Each row is a point on a landscape with many valleys, with its height.
A ball rolls from a point to the lowest of its 3 nearest points, and stops where none of them is lower. Distance is the straight distance between rows; heights are no part of it.
j575 (h 46.7): [132 143 178  76 159  90 199 149 141  85 140 169 111 154 118 108 122 112
 112 117  82 149 169  84 146  68 105 156 136 133 141 115 147 116  77 125
 103 172 167 228 142]
j753 (h 34.0): [165 162 153 100 109 132 108 138 135 135 138 101 113  99 121 178 107 124
 176 113 142 107 124 134 125 149 134 154 146 135  98 172 135 112 150 125
 155 108 118 120 117]
j330 (h 13.6): [131 123  85 180 131 175  90 111 136 158  86  87 136 169 114 110 143 102
 108 168 136 126  53 119 118 119 155  91 113 128 145  91  78 180 169 187
 143  77  93  68 124]
j544 (h 65.8): [126 115 132  51 110 131  96 163  93 117 118 155 141 117 115  82 125 149
 139 105 149 181 184 169 130  99 146 102 111 113  90 123 125  95 151 127
  93 208 180 206 185]
j641 (h 29.5): [ 88 161 132 166 153  82 192 126 114 142 122 179 150 125 158 115 129 147
 109  96  84 120 161 127 123 120 102 137 119 106 168 127 137 120  91 122
  95 157 129 174 124]
j962 (h 33.2): [119 179 158 108 139 117 159 111 128  72  96 157 146 139 127 134 123 152
 133  99 130 126 165 138 145 116 105 135 129 106 141 143 133 143 142 152
  95 162 145 201 146]
j456 (h 17.6): [115 130 100 171  97 112 159  98 138 116 155 160 119 114 132 127 137 109
 114 130  95 104 130 119 122 110 129 159  95 155 146 148 136 120 112 134
 132 110 114 111 100]
j291 (h 13.7): [104 126  87 190 106 113 152 105 136 126 166 164 120 120 141 132 138 108
 117 129  92  99 135 120 125 119 122 154  98 148 170 147 146 112 105 110
 128 123 121  95 103]
j151 (h 39.8): [ 69 138 169 134 167  74 180 146 150 121 155 159 110 119 143 116 142  89
 103  94  34 153 166  74 132  84 110 144 123 127 161  94 139 112  43  88
  79 168 171 213 141]
j159 (h 17.4): [177 143 131 116 114 158  98 112 141 155 120  96 130 140 117 146 120 114
 152 138 169  82  81 132  95 160 136 125 146 121 118 137 122 136 137 149
 182 100 103 128 142]
j96 (h 23.4): [147 121  93 154 130 131 135 126 110 144 158 136 134 150 140 121 159  93
 104 159 128  97  96 106 101 136 139 129 106 140 131 114 123 131  97 136
 181  74  99 110 100]
j843 (h 33.0): [118 168 148 127 130 106 166 112 124  87  96 165 142 133 121 126 119 155
 126 100 125 127 156 132 145 111 102 133 129 121 151 140 135 133 147 157
  97 159 146 197 144]
j875 (h 11.2): [ 87 108 107 225 138 110 155 102 163 131 164 156 127 119 158 134 140 116
 123 101  97 106 140 120 128 140  95 139 115 126 174 143 154 104  95  94
 112 140 131  82 114]
j857 (h 65.3): [140 101 118  36  91 132 103 149  95 118 105 155 127 123 105  69 130 158
 144  96 150 177 184 174 138  79 154 100 110 124  82 116 126  96 142 156
 107 205 202 199 202]
j779 (h 41.2): [158 124 111 132 123 180  83 119 157 164  82  53 124 151  94 138  99 112
 145 179 162 117  68 119 108 144 172 110 124 135 131 110  92 173 177 161
 151 126  87  72 133]
j913 (h 16.7): [145 116  91 161 121 120 138 112 122 141 174 143 113 131 147 128 165  98
 103 159 106 104 108 115 108 135 135 144 104 151 131 130 140 130  97 130
 161  89 102 102  89]
j93 (h 19.9): [146 134 104 152 114 125 148 118 129 134 165 150 111 133 139 130 149  99
 113 150 110 105 102 110 108 123 148 145 112 152 127 129 124 130  96 141
 175  85 102 109  92]
j184 (h 48.8): [127 169 181  87 149 110 136 142 129  67 115 134 136 152 126 125 144 149
 141  92 139 149 180 147 142 106 105 128 145  93 118 125 150 125 133 136
  93 182 160 210 166]
j868 (h 34.1): [159 125 115 104 113 178  71 131 155 170  83  40 121 148 100 133  99 132
 143 191 173 122  87 134 119 134 186 114 127 145 131 105 112 169 178 156
 143 133  81  51 128]
j869 (h 27.8): [102  55 150 223 219  95 147 100 173 108 141 123  85 160 130 133 140  80
  60 152 142 107  46  63 115 144  72 117 139 118 162 104 118 178  86 104
 156  49 117  84  85]
j495 (h 47.1): [128 132 150  72  97 131 109 160 103 107 127 133 132  72 118 153 105 161
 158 111 139 176 161 153 155 132 138 134 111 126  86 150 137 105 181 105
  96 163 147 135 138]
j3 (h 26.9): [ 91 158 121 169 128  89 194 119 116 128 118 179 152 123 147 106 113 154
 119 105  95 123 164 136 123 121 101 133 117 126 170 140 140 127 109 129
 104 156 121 164 126]
j158 (h 49.7): [151 107 113  32  85 157 117 168  84 122 113 152 138  84  99 130  96 185
 142 107 138 195 170 168 178 104 159 120 110 136  75 136 128  89 179 142
 108 147 176 142 150]
j305 (h 23.5): [149 133 142  88  96 162  67 130 129 161 108  76 136 140 115 138 110 130
 164 154 182  88 122 153  88 165 143 119 156 135 117 132 128 142 143 119
 163 120  90 105 131]
j259 (h 46.9): [122  83 108 193 203 115 129 113 107 146 140  97 125 168 156 125 156  92
  93 183 135 130  83  94 118 159 104 115 151 100 136  98 117 164  92  86
 157  97  88  64 101]
j360 (h 46.3): [119 149 160  98 105 125 111 134 127  95 122 122 127  75 120 171 113 152
 167 110 136 159 159 152 157 131 134 137 110 124  96 157 134 106 184 104
  95 159 150 138 131]
j30 (h 15.3): [130 126  84 171 125 177  90 117 134 156  98  97 146 171 120 114 151 107
 110 169 145 108  64 117 106 141 152  92 123 124 142  90  90 167 149 181
 159  86  87  98 135]
j748 (h 22.5): [156 123 121 107 103 163  63 116 133 162  91  53 139 143 103 136 110 135
 146 175 184  92  93 140  99 161 164 108 140 141 133 116 113 155 159 147
 155 137  85  86 146]
j117 (h 25.1): [113  66 154 221 226  96 151  95 156 128 127 102 101 159 147 121 137  88
  76 165 149 122  39  61 124 157  83 109 158 107 157  99 109 171  98 107
 160  64 101  79  89]
j276 (h 33.4): [144 128 134  44  72 162  68 152 110 155 112 100 138 114 112 109 117 163
 149 145 183 101 136 176 101 158 134 107 163 153  88 148 122 126 144 107
 161  96 113 108 127]
j222 (h 45.3): [107 154 169 112 136 121 117 131 126  76 100 128 140 109 127 149 119 158
 161  93 136 147 161 152 147 125 117 127 127 107 124 137 132 116 170 135
  78 181 150 183 159]
j802 (h 25.9): [105  76 124 243 176 122 148  93 204 100 171 136  99 147 153 141 148  91
  96 110 139 103  95  86 131 148  80 145 136 126 171 134 155 121  85  93
 109 101 144  79  98]
j861 (h 38.9): [116 174 139 133 112 126 156 104 132  72 105 147 130 108 117 141 117 153
 139  96 125 112 147 133 153 119 117 144 117 132 154 155 136 131 161 161
  99 148 138 170 132]
j77 (h 23.0): [133 106 101 170 132 113 135 111 115 141 177 135 102 145 149 130 163  93
 106 153 110 113 110 109 112 139 132 133 109 147 131 118 134 128  79 106
 164  95 104  89  91]
j978 (h 48.0): [145 163 199  70 160 108 161 157 148  58 138 139 112 162 124 120 146 124
 130 113 121 152 184 110 163  80 108 152 152 109 104 122 144 100 105 138
  96 172 174 232 156]
j335 (h 50.5): [146 144 195  67 149 112 122 176 148  78 146 133 133 149 135 113 171 120
 148 105 126 166 190 124 154  98 115 140 150  96  86 112 145  86 129 123
 106 176 179 221 181]
j564 (h 47.3): [156 128 146  54  77 148  86 167 107 160 138 114 136 103 114 138 109 146
 161 124 154 118 150 172 116 159 128 131 157 137  79 170 136 116 146 102
 146  99 121 108 116]
j85 (h 25.0): [ 83 153 137 200 190  58 203 122 139 134 140 149 137 115 185 128 146 136
 116  84  82 119 139 116 123 139  98 122 127  89 164 125 151 109  67  96
  84 145 141 142 133]
j712 (h 47.8): [114 154 125 148  98 119 167  94 136  86 113 152 127 113 122 142 125 141
 130 110 112  99 140 131 148 110 121 153 110 150 156 152 134 129 149 159
 109 127 139 151 111]
j952 (h 56.7): [135 105 113  39  96 146 113 157  81 110 104 152 137  87 102 116 102 175
 138 104 144 191 169 168 165  98 159 115  97 138  81 120 127  97 177 147
 102 180 178 172 168]
j143 (h 48.4): [160 129 130  30  62 178  83 167  92 149 130 142 131  95 101 116 111 162
 146 113 152 135 156 192 137 141 133 117 152 147  65 158 128 110 148 123
 155  81 148 122 124]
j66 (h 15.5): [140 124  95 164 127 177  96 112 136 167  94  74 127 156 105 126 120  92
 130 165 125 139  40 106 129 110 166  95 110 125 126  99  59 188 190 185
 138  82  90  48 122]
j548 (h 32.5): [122 168 154  97 159  85 195 140 119 103 116 171 138 154 133 113 122 143
 115 108  93 131 162 117 131 100  97 142 141 118 146 123 138 135 102 140
 100 158 144 216 141]
j180 (h 43.6): [ 87 122 184 107 131 101 179 146 155  93 154 176 101 130 114 107 123  86
  99 120  53 153 170  60 152  63 107 178 134 134 169 106 145 102  59 113
  91 192 177 237 146]
j900 (h 48.7): [114 140 171  76 145 119  94 161 121  92 120 132 142 130 124 113 144 135
 149 103 147 173 188 154 132 116 127 108 130  96  95 122 124 101 148 114
  87 198 171 209 189]
j584 (h 22.2): [165 137 112 139 114 130 138 109 133 133 154 139 127 132 123 140 152 107
 118 133 122  82  95 112 108 134 147 147 111 151 121 136 131 123 107 153
 179  77 107 134 112]
j767 (h 28.3): [143 128 117  86  93 170  57 131 137 155  89  49 135 133 105 125 102 149
 142 187 180 105 101 154 101 162 180 103 137 152 126 110 115 154 164 135
 150 137  79  74 129]
j10 (h 36.2): [114  82  94 196 178 136 124 114  97 160 117 104 151 186 151 106 167 105
  99 195 127 133  93 107 124 155 116 102 150 102 152  86 103 177 121 123
 143  85  82  43 102]
j704 (h 31.9): [ 85 158 139 145 167  64 198 135 113 138 140 174 141 130 157 109 131 133
 117  89  71 135 161 112 112 106 100 128 128 101 158 114 147 115  74  99
  99 161 133 190 124]
j693 (h 47.6): [160 125 136  39  71 165  91 168 101 152 132 138 141 103 113 125 109 156
 153 113 152 135 170 180 134 142 129 127 155 147  68 169 127 113 153 117
 144  89 141 118 120]
j710 (h 51.0): [161 139 155  59  85 148  89 153 120 152 137 106 133 100 121 149 108 140
 180 123 143 118 149 162 120 153 127 136 158 133  88 180 131 112 141 107
 146 108 122 104 120]
j285 (h 12.6): [165 142 116 143 120 170  86 115 138 158 114  92 146 167 125 127 127 110
 134 157 170  85  75 121  95 158 145 117 140 130 142 109 108 148 133 167
 184  93  94 121 147]
j781 (h 47.5): [134 147 162  91 107 129 108 150 120 102 134 112 128  75 116 170 100 149
 169 109 130 152 151 142 152 134 141 137 123 127  97 163 129 112 176 117
 106 147 141 128 131]
j201 (h 50.4): [110 135 162  66 131 120  93 165 102 103 122 144 147 116 120 114 127 140
 149 105 144 180 179 167 133 110 127 110 122 103  97 132 125 104 152 107
  87 205 165 206 185]
j468 (h 6.7): [149 136  99 148 117 179  87 107 144 159  92  78 135 165 116 124 117 117
 128 156 169 104  63 121 105 149 159  96 131 129 150  96  95 159 158 176
 161 107  95 103 152]
j127 (h 44.7): [150 118 126  40  61 173  70 157 103 155 123 130 139 107 103 111 113 158
 147 120 165 111 151 190 122 158 130 110 154 147  72 149 130 115 148 118
 155  79 135 119 121]
j384 (h 32.2): [115 166 146 122 138  96 187 122 115  88 103 166 145 144 133 115 124 151
 117  92 108 126 164 134 137 109 103 139 132 109 154 137 135 136 124 153
 100 154 144 207 133]
j816 (h 24.9): [174 150 160  95 105 148  91 134 133 156 134  96 134 129 122 152 111 128
 166 136 163  86 110 138 101 161 134 131 160 124 106 165 122 130 140 119
 171 110 116 121 126]
j763 (h 40.3): [ 72 137 171 120 157  78 185 152 145 118 150 164 101 127 135 117 131  90
 104  98  46 151 163  73 134  64 106 161 123 131 161  96 138 108  51  99
  78 180 164 225 134]
j256 (h 48.1): [123 162 186  88 158 121 117 153 134  76 111 130 143 138 129 128 138 142
 147  89 138 158 178 146 136 116 105 117 138  90 110 127 136 111 136 124
  86 182 171 213 178]
j798 (h 15.4): [175 149 121 137 128 149 107 117 135 152 125 108 132 153 130 144 137 107
 133 139 161  81  80 115  99 149 140 125 146 132 127 125 118 134 130 157
 192  86 106 139 136]
j782 (h 16.1): [154 118  98 157 117 175  91 100 150 173  86  67 119 149 113 129 114  94
 139 151 143 147  40 110 126 101 172  91 109 133 121  94  61 195 193 186
 148  76  90  39 118]
j730 (h 52.9): [155 135 146  70  87 143 100 165 112 148 141 128 134  85 120 159  96 145
 163 110 143 132 143 158 132 139 133 146 142 141  78 174 134 105 159 107
 134 116 125 112 117]
j550 (h 38.8): [ 70 148 164 132 175  55 181 148 138 127 150 157 115 119 152 119 147 103
 110  90  43 145 161  87 124  92 102 139 116 115 154 105 144 114  41  94
  88 160 157 199 128]
j211 (h 17.5): [ 84 135 106 199 120  98 173 112 135 134 136 168 146 114 160 124 123 136
 110 100  84 106 150 131 131 125 115 142 115 125 190 137 145 111 104 114
 101 148 123 124 116]
j451 (h 16.9): [ 90 134 110 219 150  97 169 105 155 127 141 150 145 117 168 127 144 139
 118  94 106 111 143 118 133 145  93 135 123 112 183 140 157  99  95 104
  98 147 133  99 118]
j103 (h 49.8): [160 106 108  39  88 165 118 169  89 125 117 151 134  88  96 130  95 180
 140 105 134 188 164 167 177 111 153 123 117 148  71 148 131  99 178 149
 127 122 175 141 153]
j971 (h 46.2): [ 98 137 153  84 120 123 106 158 108  90 117 132 142  85 116 139 107 153
 161 106 140 170 157 162 148 119 134 130 111 110 101 145 129 109 173 116
  81 184 152 168 159]
j758 (h 26.3): [146 126 119  86  96 164  59 127 130 164 103  61 137 135 115 133 105 141
 153 171 180  88 110 152  94 176 155 115 150 142 126 126 125 155 147 128
 161 133  88  91 132]
j933 (h 30.2): [110 165 126 149 118 108 184 113 116 103 108 172 143 134 127 108 113 151
 124  97 106 112 160 139 134 119 108 144 120 121 174 150 136 130 123 148
 101 152 127 173 130]
j918 (h 11.4): [141 125  90 160 121 182  86 106 145 167  89  78 132 156 107 131 118 103
 127 164 153 120  44 110 111 131 161  92 123 125 137  97  77 175 169 189
 150  97  91  83 141]
j299 (h 45.6): [112 151 167 100 120 123 115 130 120  82 107 120 130  87 117 158 120 158
 164 101 138 153 156 149 160 132 128 133 120 120 116 151 133 114 178 123
  90 169 149 162 146]
j691 (h 20.5): [164 144 142 100 103 155  86 121 138 156 113  76 137 147 122 136 112 125
 159 151 177  82 106 142  92 169 141 121 156 123 123 132 119 139 137 131
 166 117  96 123 137]
j632 (h 33.5): [ 98 160 167 116 161  66 198 146 121 125 141 175 123 136 137 109 124 116
  99 107  65 143 160  94 121  80  97 147 130 124 148 111 137 126  67 113
 102 163 145 215 136]
j954 (h 26.0): [124 103  96 191 131 113 135 100 133 138 187 137 104 122 143 133 151  88
 114 151 111 112 111 101 113 148 120 145 115 145 138 128 141 125  78  89
 149 107 116  70  90]
j226 (h 47.9): [114 119 145  63  90 145 107 167  90 113 118 139 133  78 109 136 105 169
 148 118 138 191 164 165 160 117 147 126 110 133  86 140 121 104 172 121
  94 173 153 145 151]
j528 (h 67.1): [159 102  99  32  98 149 113 146  87 109  94 142 111 100  92 105 107 190
 139  98 145 188 172 170 166  85 173 114 104 145  73 122 141  86 175 175
 119 182 200 179 193]
j828 (h 48.6): [145 113 126  44  86 152 112 169  92 117 117 153 134  76 105 134  96 175
 145 108 138 182 165 163 166 118 149 125 102 134  70 145 129 101 175 130
 107 150 161 137 138]
j860 (h 52.7): [157 114  98  36  92 167 114 159  85 124 105 149 134  96  97 122 106 189
 139  97 144 196 164 169 174  98 162 124  98 145  77 130 133  94 179 161
 113 158 189 155 172]
j752 (h 24.8): [148 135 109 142 105 122 149 106 137 110 157 145 111 121 123 148 142 106
 121 133 108  88 114 106 123 120 141 157 101 165 132 144 130 118 123 153
 155  84 119 129  94]
j797 (h 48.2): [138 118 132  52  86 149 111 174  89 128 133 150 145  66 112 140  95 168
 142 114 135 181 166 163 168 119 147 129 112 142  79 149 129  95 178 127
 108 145 156 132 131]
j683 (h 18.3): [ 81 138 132 215 172  79 191 118 160 140 144 154 153 116 181 130 147 140
 110  77  99 117 145 112 134 145  99 129 121  97 180 135 165  99  82 104
  94 148 141 120 127]
j936 (h 18.0): [105  85 107 238 161 113 131  87 194 110 171 137 107 127 148 153 152  93
 106 114 122 105 104 100 130 144  83 142 134 125 163 139 151 116  80  83
 107 115 135  70 104]
j731 (h 39.9): [118  72 123 216 201 110 141  89 174 112 168 112  84 140 139 144 141  73
  86 155 143 108  65  77 124 149  84 130 141 115 136 121 135 149  75  86
 141  93 123  72  92]
j225 (h 21.1): [ 98  99 111 234 167 113 167 105 195 113 155 148 125 130 166 140 145 128
 117  89 125 110 121 100 135 151  81 137 133 108 177 143 159  95  92  99
  94 123 132  79 110]
j789 (h 17.7): [150 123 110  73  96 175  67 151 146 160  87  40 123 132  97 126 109 153
 140 198 182 124  97 154 112 138 196 102 124 158 108 106 117 158 183 144
 143 124  69  53 114]
j484 (h 19.6): [151 126  95 162 132 149 116 121 120 156 130 115 134 161 139 123 158 102
 104 154 140  93  87 109 100 150 141 114 135 136 130 100 108 136 125 170
 181  68  97 126 123]
j449 (h 32.0): [106  64 138 223 202 106 137  88 183  99 161 125  81 155 126 137 143  75
  72 139 143  95  58  75 120 141  67 120 137 123 153 111 133 157  77 102
 143  68 125  83  88]
j91 (h 45.8): [106 138 178  87 133  94 195 148 149  90 156 166 106 140 109 109 119  99
 107 116  67 151 168  73 151  66 113 169 133 148 158 107 138 104  61 112
  92 179 170 237 147]
j252 (h 29.3): [124 100  96 190 167 144 118 113  96 156 126 118 136 178 157 108 165 103
  98 195 131 129  95 114 110 154 122 106 142 101 134  86 113 154 110 120
 164  91  82  63  99]
j136 (h 33.3): [154 152 129 135 105 124 144 100 146 101 139 137 106 106 116 160 123 122
 140 112 113  99 111 117 134 125 131 155 117 151 129 157 133 114 140 162
 147 103 134 130 106]
j405 (h 10.2): [ 98 112  96 212 116 108 147  96 153 129 165 155 122 118 150 129 143 112
 116 123  99 108 141 124 119 135 108 157 111 137 168 143 146 110  93  92
 117 136 124  85  97]
j367 (h 25.2): [137 146 110 151  93 124 153  99 136 105 149 155 113 111 121 146 134 119
 123 122 103  94 113 120 133 116 132 152 106 158 145 153 133 120 133 155
 140 109 128 119 105]
j478 (h 22.4): [ 76 145 110 202 153  83 188 111 139 142 134 161 155 115 174 123 138 137
 124  84  84 117 155 127 126 135 107 133 120 111 175 134 157 101  96 101
 100 150 124 125 130]
j982 (h 47.7): [126 123 146  60  98 136 108 161  92 117 121 127 137  79 111 150 105 166
 153 117 131 178 166 159 153 121 138 133 103 141  88 150 124 103 175 120
  98 168 150 131 140]
j302 (h 35.4): [138  98  98 176 165 113 131 111 114 144 176 131 107 148 147 127 158  90
  99 171 120 113  96  97 111 147 125 131 126 141 134 105 129 143  80  93
 165  95  92  79  96]
j705 (h 40.4): [155 127 136  47  66 165  77 159 103 159 129 128 137 107 101 115 111 152
 147 125 167 122 152 179 108 154 129 118 152 144  72 157 127 122 148 109
 154  88 115 116 112]
j128 (h 64.6): [116 108 140  56 106 128 109 154  81 112 108 151 150  97 113 108 105 160
 140 113 151 187 168 170 147 100 148 107 100 111  90 130 118 101 157 121
  87 200 172 181 178]
j749 (h 45.5): [116  80 131 208 218 103 141 107 131 146 123  90 122 167 158 133 140  96
  91 182 134 131  57  75 126 168  88 112 174  87 148  97 113 173 107 101
 156  86  97  59  96]
j847 (h 44.0): [110 170 156 118 124 126 126 110 134  71  98 130 132 108 118 157 116 153
 160  98 141 138 144 143 147 127 118 137 119 125 137 143 131 128 172 145
  85 163 151 172 149]
j539 (h 59.7): [161 123  96  33  99 151 114 151  90 126 100 141 122  98  98 115 101 187
 141  88 145 192 172 172 178  90 175 120 101 141  71 121 141  93 174 174
 126 172 203 177 186]
j264 (h 52.1): [105 146 106 159  90 106 162  98 131  98 131 167 129 117 121 133 129 129
 123 113 101  98 145 127 137 117 122 153 103 146 159 156 135 128 134 161
 114 127 128 143 108]
j871 (h 51.2): [164 141 153  65  87 150  83 152 120 150 130 104 136 114 122 151 107 142
 164 131 157 108 135 157 101 155 132 130 160 143  93 158 131 112 139 107
 160 107 109 113 117]
j682 (h 20.0): [ 81 140 108 183 116  99 180 112 124 132 135 173 151 116 149 116 128 131
 117  98  89 109 156 132 125 127 107 146 112 121 183 143 145 116 105 121
 104 148 123 134 123]
j829 (h 27.1): [138 108  87 179 147 145 119 127  99 156 128 129 149 179 156 111 170 101
 100 177 139 113  96 121 105 157 135 104 130 124 137  92 109 157 110 143
 176  72  88  92 110]
j75 (h 23.6): [ 90 157 106 175 118  99 177 111 116 124 124 172 152 120 143 114 125 137
 118 103  92 118 160 131 129 125 108 138 115 130 182 145 127 126 115 138
 105 143 127 139 122]
j397 (h 28.9): [147 130 135  61  78 155  71 140 116 159 119  92 138 126 117 120 114 145
 163 146 180 100 131 162 104 166 140 113 163 130 107 145 126 131 145 108
 161 114 100 113 120]
j839 (h 14.2): [157 136 122 133 121 164  82 103 154 166  96  68 135 158 117 137 110 117
 143 169 171  89  77 134  89 155 159 111 152 128 144 113 103 155 149 149
 162 118  88 108 153]
j625 (h 18.8): [ 92 126 117 220 172  96 179 104 170 125 150 151 142 120 183 136 143 135
 115  87  99 108 136 109 133 151  96 144 136  96 178 134 163  96  96 103
  94 141 141  98 121]
j525 (h 32.6): [123 178 162 113 146  98 166 126 120  76 107 163 137 158 126 115 123 148
 122  96 120 129 166 133 143 106 106 140 138 112 149 137 143 139 130 148
  95 157 142 215 149]
j56 (h 71.6): [172 125 104  23 103 143  98 134  93 116  88 128 104 113  93 103 118 197
 151  91 152 186 179 182 167  86 190 111 103 143  78 108 143  90 168 180
 133 200 230 193 207]
j672 (h 50.3): [162 120 133  35  70 154 100 170  98 146 137 151 131  91 106 128 106 158
 147 117 146 151 168 171 139 132 135 134 150 141  64 158 129 102 156 116
 136  98 145 117 120]
j571 (h 42.2): [112  69 125 221 190 119 132  91 181 109 177 120  82 142 142 144 142  79
  95 138 128 103  79  78 123 149  87 136 143 122 151 132 146 137  79  82
 140  94 132  76  97]
j737 (h 52.8): [187 132 114  92 124 182  82 135 151 189  82  34 116 158 112 127  97 133
 143 169 158 148  86 134 123 117 188 113 125 145  90 108  93 194 190 147
 151 106  65  13 104]
j577 (h 21.3): [ 89 128 103 187 103 109 170 105 130 124 142 174 141 115 133 115 138 131
 118 108  88 108 150 137 126 125 110 148 102 134 179 147 135 123 116 126
 106 141 123 119 106]
j46 (h 50.0): [147 131 145  64  83 146 107 176  95 136 138 138 134  74 114 151  97 156
 164 116 124 165 154 158 149 125 137 147 130 148  71 164 124 103 164 106
 117 122 139 117 116]
j603 (h 61.3): [136 105 120  36  99 136 108 151  78 111 102 160 126 101 106  90 117 170
 136 107 151 191 182 172 152  91 159 103 101 130  76 119 125 102 160 145
 100 203 193 182 192]
j947 (h 17.2): [125 111  89 185 140 164 103 122 104 158 100 112 148 176 135 104 163 107
  97 181 133 125  79 125 108 147 141 100 122 127 149  85  94 164 143 166
 158  73  81  85 125]
j465 (h 45.4): [175 122 109 119 121 178  86 127 155 176  88  41 114 151 101 133  90 117
 151 170 148 145  59 121 125 117 189 113 121 134 110 100  86 185 192 163
 147 119  78  32 115]
j951 (h 46.4): [109 162 169  90 136 122 109 138 120  79 100 122 139 118 126 128 133 146
 147  95 149 156 173 148 142 124 116 116 135  98 109 137 133 114 161 114
  77 184 159 202 175]
j359 (h 20.2): [135 123  96 160 107 115 142 103 127 125 173 151 110 124 132 129 152  99
 109 141 101  98 121 109 116 121 130 148  97 154 138 144 133 121 102 128
 151  92 113 108  92]
j278 (h 17.9): [123  65 134 204 223 106 138  98 153 119 147 100  95 157 142 136 143  81
  94 168 139 124  54  75 119 159  95 115 158 111 145  97 122 166  86  90
 163  87 108  73  99]
j680 (h 47.4): [148 171 182  82 160  97 181 143 140  69 126 156 116 170 128 117 138 128
 126 107 108 151 172 107 148  78 101 153 150 106 128 123 149 120  98 135
  98 167 159 232 159]
j162 (h 48.3): [141 141 158  79  99 131 112 152 119 117 138 122 129  72 115 168 103 150
 167 113 131 149 150 152 150 139 137 151 133 138  88 164 133 108 177 112
 116 137 135 120 117]
j446 (h 39.3): [159 128 112  90 112 181  74 142 150 170  91  38 119 141 100 121  93 148
 143 183 166 141  88 135 121 127 196 107 129 149 106 107 105 176 191 151
 146 124  66  22 113]
j594 (h 41.4): [126  84 108 201 168 116 130  99 148 131 183 121  97 138 156 147 152  73
 110 149 124 110  94  97 110 147 104 140 131 130 135 130 143 138  77  75
 142 106 117  70  96]
j105 (h 14.5): [122 111  77 176 123 174  99 115 135 162  98  91 130 155 116 118 149 100
 115 168 116 138  59 112 126 113 151  89 106 128 135  90  62 187 174 190
 137  70  93  56 116]
j676 (h 28.0): [136 118 123  50  71 171  48 136 120 159 102  75 138 117 105 102 125 162
 147 172 194 102 120 181  97 164 159  97 148 159 106 127 127 139 151 121
 155 103  96 105 124]
j986 (h 34.2): [ 83 160 140 164 180  47 195 136 118 140 138 156 135 124 171 126 138 134
 109  85  63 128 158 110 121 115  99 123 118 101 160 117 151 114  65 102
 100 157 140 172 130]
j808 (h 41.5): [116  81 127 205 201 117 120 111 114 158 117  86 137 181 151 111 154 106
  93 189 137 136  75  93 122 165  99 100 155  95 155  93 107 172 119 109
 155  94  86  42  99]
j423 (h 5.3): [101  97  98 218 141 107 143  91 164 126 179 145 118 126 151 138 149 100
 122 118 111 109 123 110 133 143 103 149 116 134 165 144 149 116  86  80
 116 125 131  69 104]
j119 (h 37.2): [ 75 154 153 153 191  48 190 140 132 134 148 148 122 110 161 125 148 120
 109  81  52 138 153  87 124 104 106 121 120 109 161 103 156 111  46  88
  83 152 154 187 129]
j670 (h 32.7): [105 177 148 112 153  80 206 132 115 122 119 171 145 143 147 103 117 141
 114  98  92 128 164 124 125  97 105 136 133 119 162 129 137 130  93 140
 103 154 144 197 138]
j957 (h 21.6): [128 105  89 190 150 150 106 123  96 159 109 113 149 180 151 103 177 107
  92 188 127 129  95 118 116 150 128 104 132 113 143  82  98 169 127 140
 152  76  81  68 101]
j924 (h 17.8): [116 111  94 187 121 114 140  98 150 126 174 150 123 121 141 129 145  86
 118 136  96 107 121 116 120 123 133 154 103 150 146 140 144 125  84 102
 135 123 116  91  91]
j146 (h 47.2): [125 129 186  84 134  99 194 159 150  71 146 165 100 149 107 106 131 100
 104 123  79 142 178  76 160  56 110 173 142 139 149 109 139 108  81 131
  97 185 180 236 152]
j628 (h 14.3): [ 80 127 106 204 134 101 161 102 148 130 149 157 145 114 169 128 132 135
 127 105  86 113 156 132 130 133 106 150 113 116 179 146 146 110  95 101
 109 145 129  96 122]
j865 (h 18.4): [174 155 141 116 112 144 123 122 145 135 146 111 125 135 127 163 127 117
 151 122 146  80  95 114 104 140 136 143 146 141 109 146 134 119 130 148
 176  83 115 135 126]
j387 (h 27.7): [156 160 155 112 110 129 127 120 143 121 144 114 113  99 113 175 115 127
 171 116 131  93 117 122 126 133 139 151 140 143 102 168 136 120 152 143
 151 108 133 131 118]
j254 (h 34.4): [129  80 121 198 203 113 135 102 135 139 165 104  98 150 146 138 149  82
  95 167 140 117  70  85 114 159 107 125 148 112 136 106 125 160  68  74
 160 100 102  70  97]
j34 (h 25.7): [142 129 140  76  85 161  54 133 119 167 111  76 142 131 111 126 106 147
 159 165 184  96 125 168  90 168 153 105 158 136 105 132 129 137 141 116
 165 125  93 103 131]
j341 (h 46.5): [132 158 140 133 103 121 140 101 143  83 120 134 117 104 108 173 113 142
 146 111 114 114 129 128 153 115 130 157 113 142 132 159 135 119 162 158
 106 128 136 144 125]
j95 (h 32.8): [ 95 162 155 129 165  62 204 145 113 140 143 169 143 128 150 112 126 123
 111  98  67 133 162 113 124  94 100 134 124 107 150 119 144 122  67 109
 106 160 143 199 136]
j483 (h 34.3): [138 103  90 176 157 131 124 119 106 155 151 129 131 164 154 114 165 104
 100 172 132 119  96 104 102 152 132 116 138 132 125  97 122 148  87 120
 172  82  90  83 102]
j42 (h 15.0): [119 113  80 180 132 175  93 121 122 157 101 108 138 177 127 112 161 108
 106 174 143 114  69 113 116 137 155  91 123 124 145  85  79 168 160 181
 149  71  90  84 124]
j975 (h 47.0): [116  74 122 205 190 101 138  94 156 124 172 122  90 142 143 141 149  68
  94 152 138 114  77  80 117 150  97 128 144 122 147 121 133 147  72  84
 150  99 118  70  95]
j602 (h 51.1): [165 120 115  35  74 167 106 175  97 141 123 153 133  82  98 121 102 176
 138 103 138 174 165 185 169 116 145 127 129 150  66 160 127 102 171 136
 135 100 163 124 137]
j948 (h 17.0): [141 121  91 164 129 172 100 113 128 158 108 106 140 169 135 116 160 111
 114 160 149 105  72 121 101 145 153  98 130 123 149  94  96 155 142 182
 172  80  94 112 127]

For each start below, name the point where the ball stops.
j951 => j384
j683 => j423
j808 => j330
j528 => j384
j625 => j423
j483 => j330
j341 => j913
j544 => j384
j632 => j423
j871 => j468
j676 => j468
j857 => j384

Call two points neighbours if one is among the 3 nearest of the other. Go from one point of each pair to the other, from neighbour to neighbour, staying as low as possible. Name the highest point that can't be avoided.
j278 and j468 => j571
j789 and j468 => j767
j423 and j913 => j359
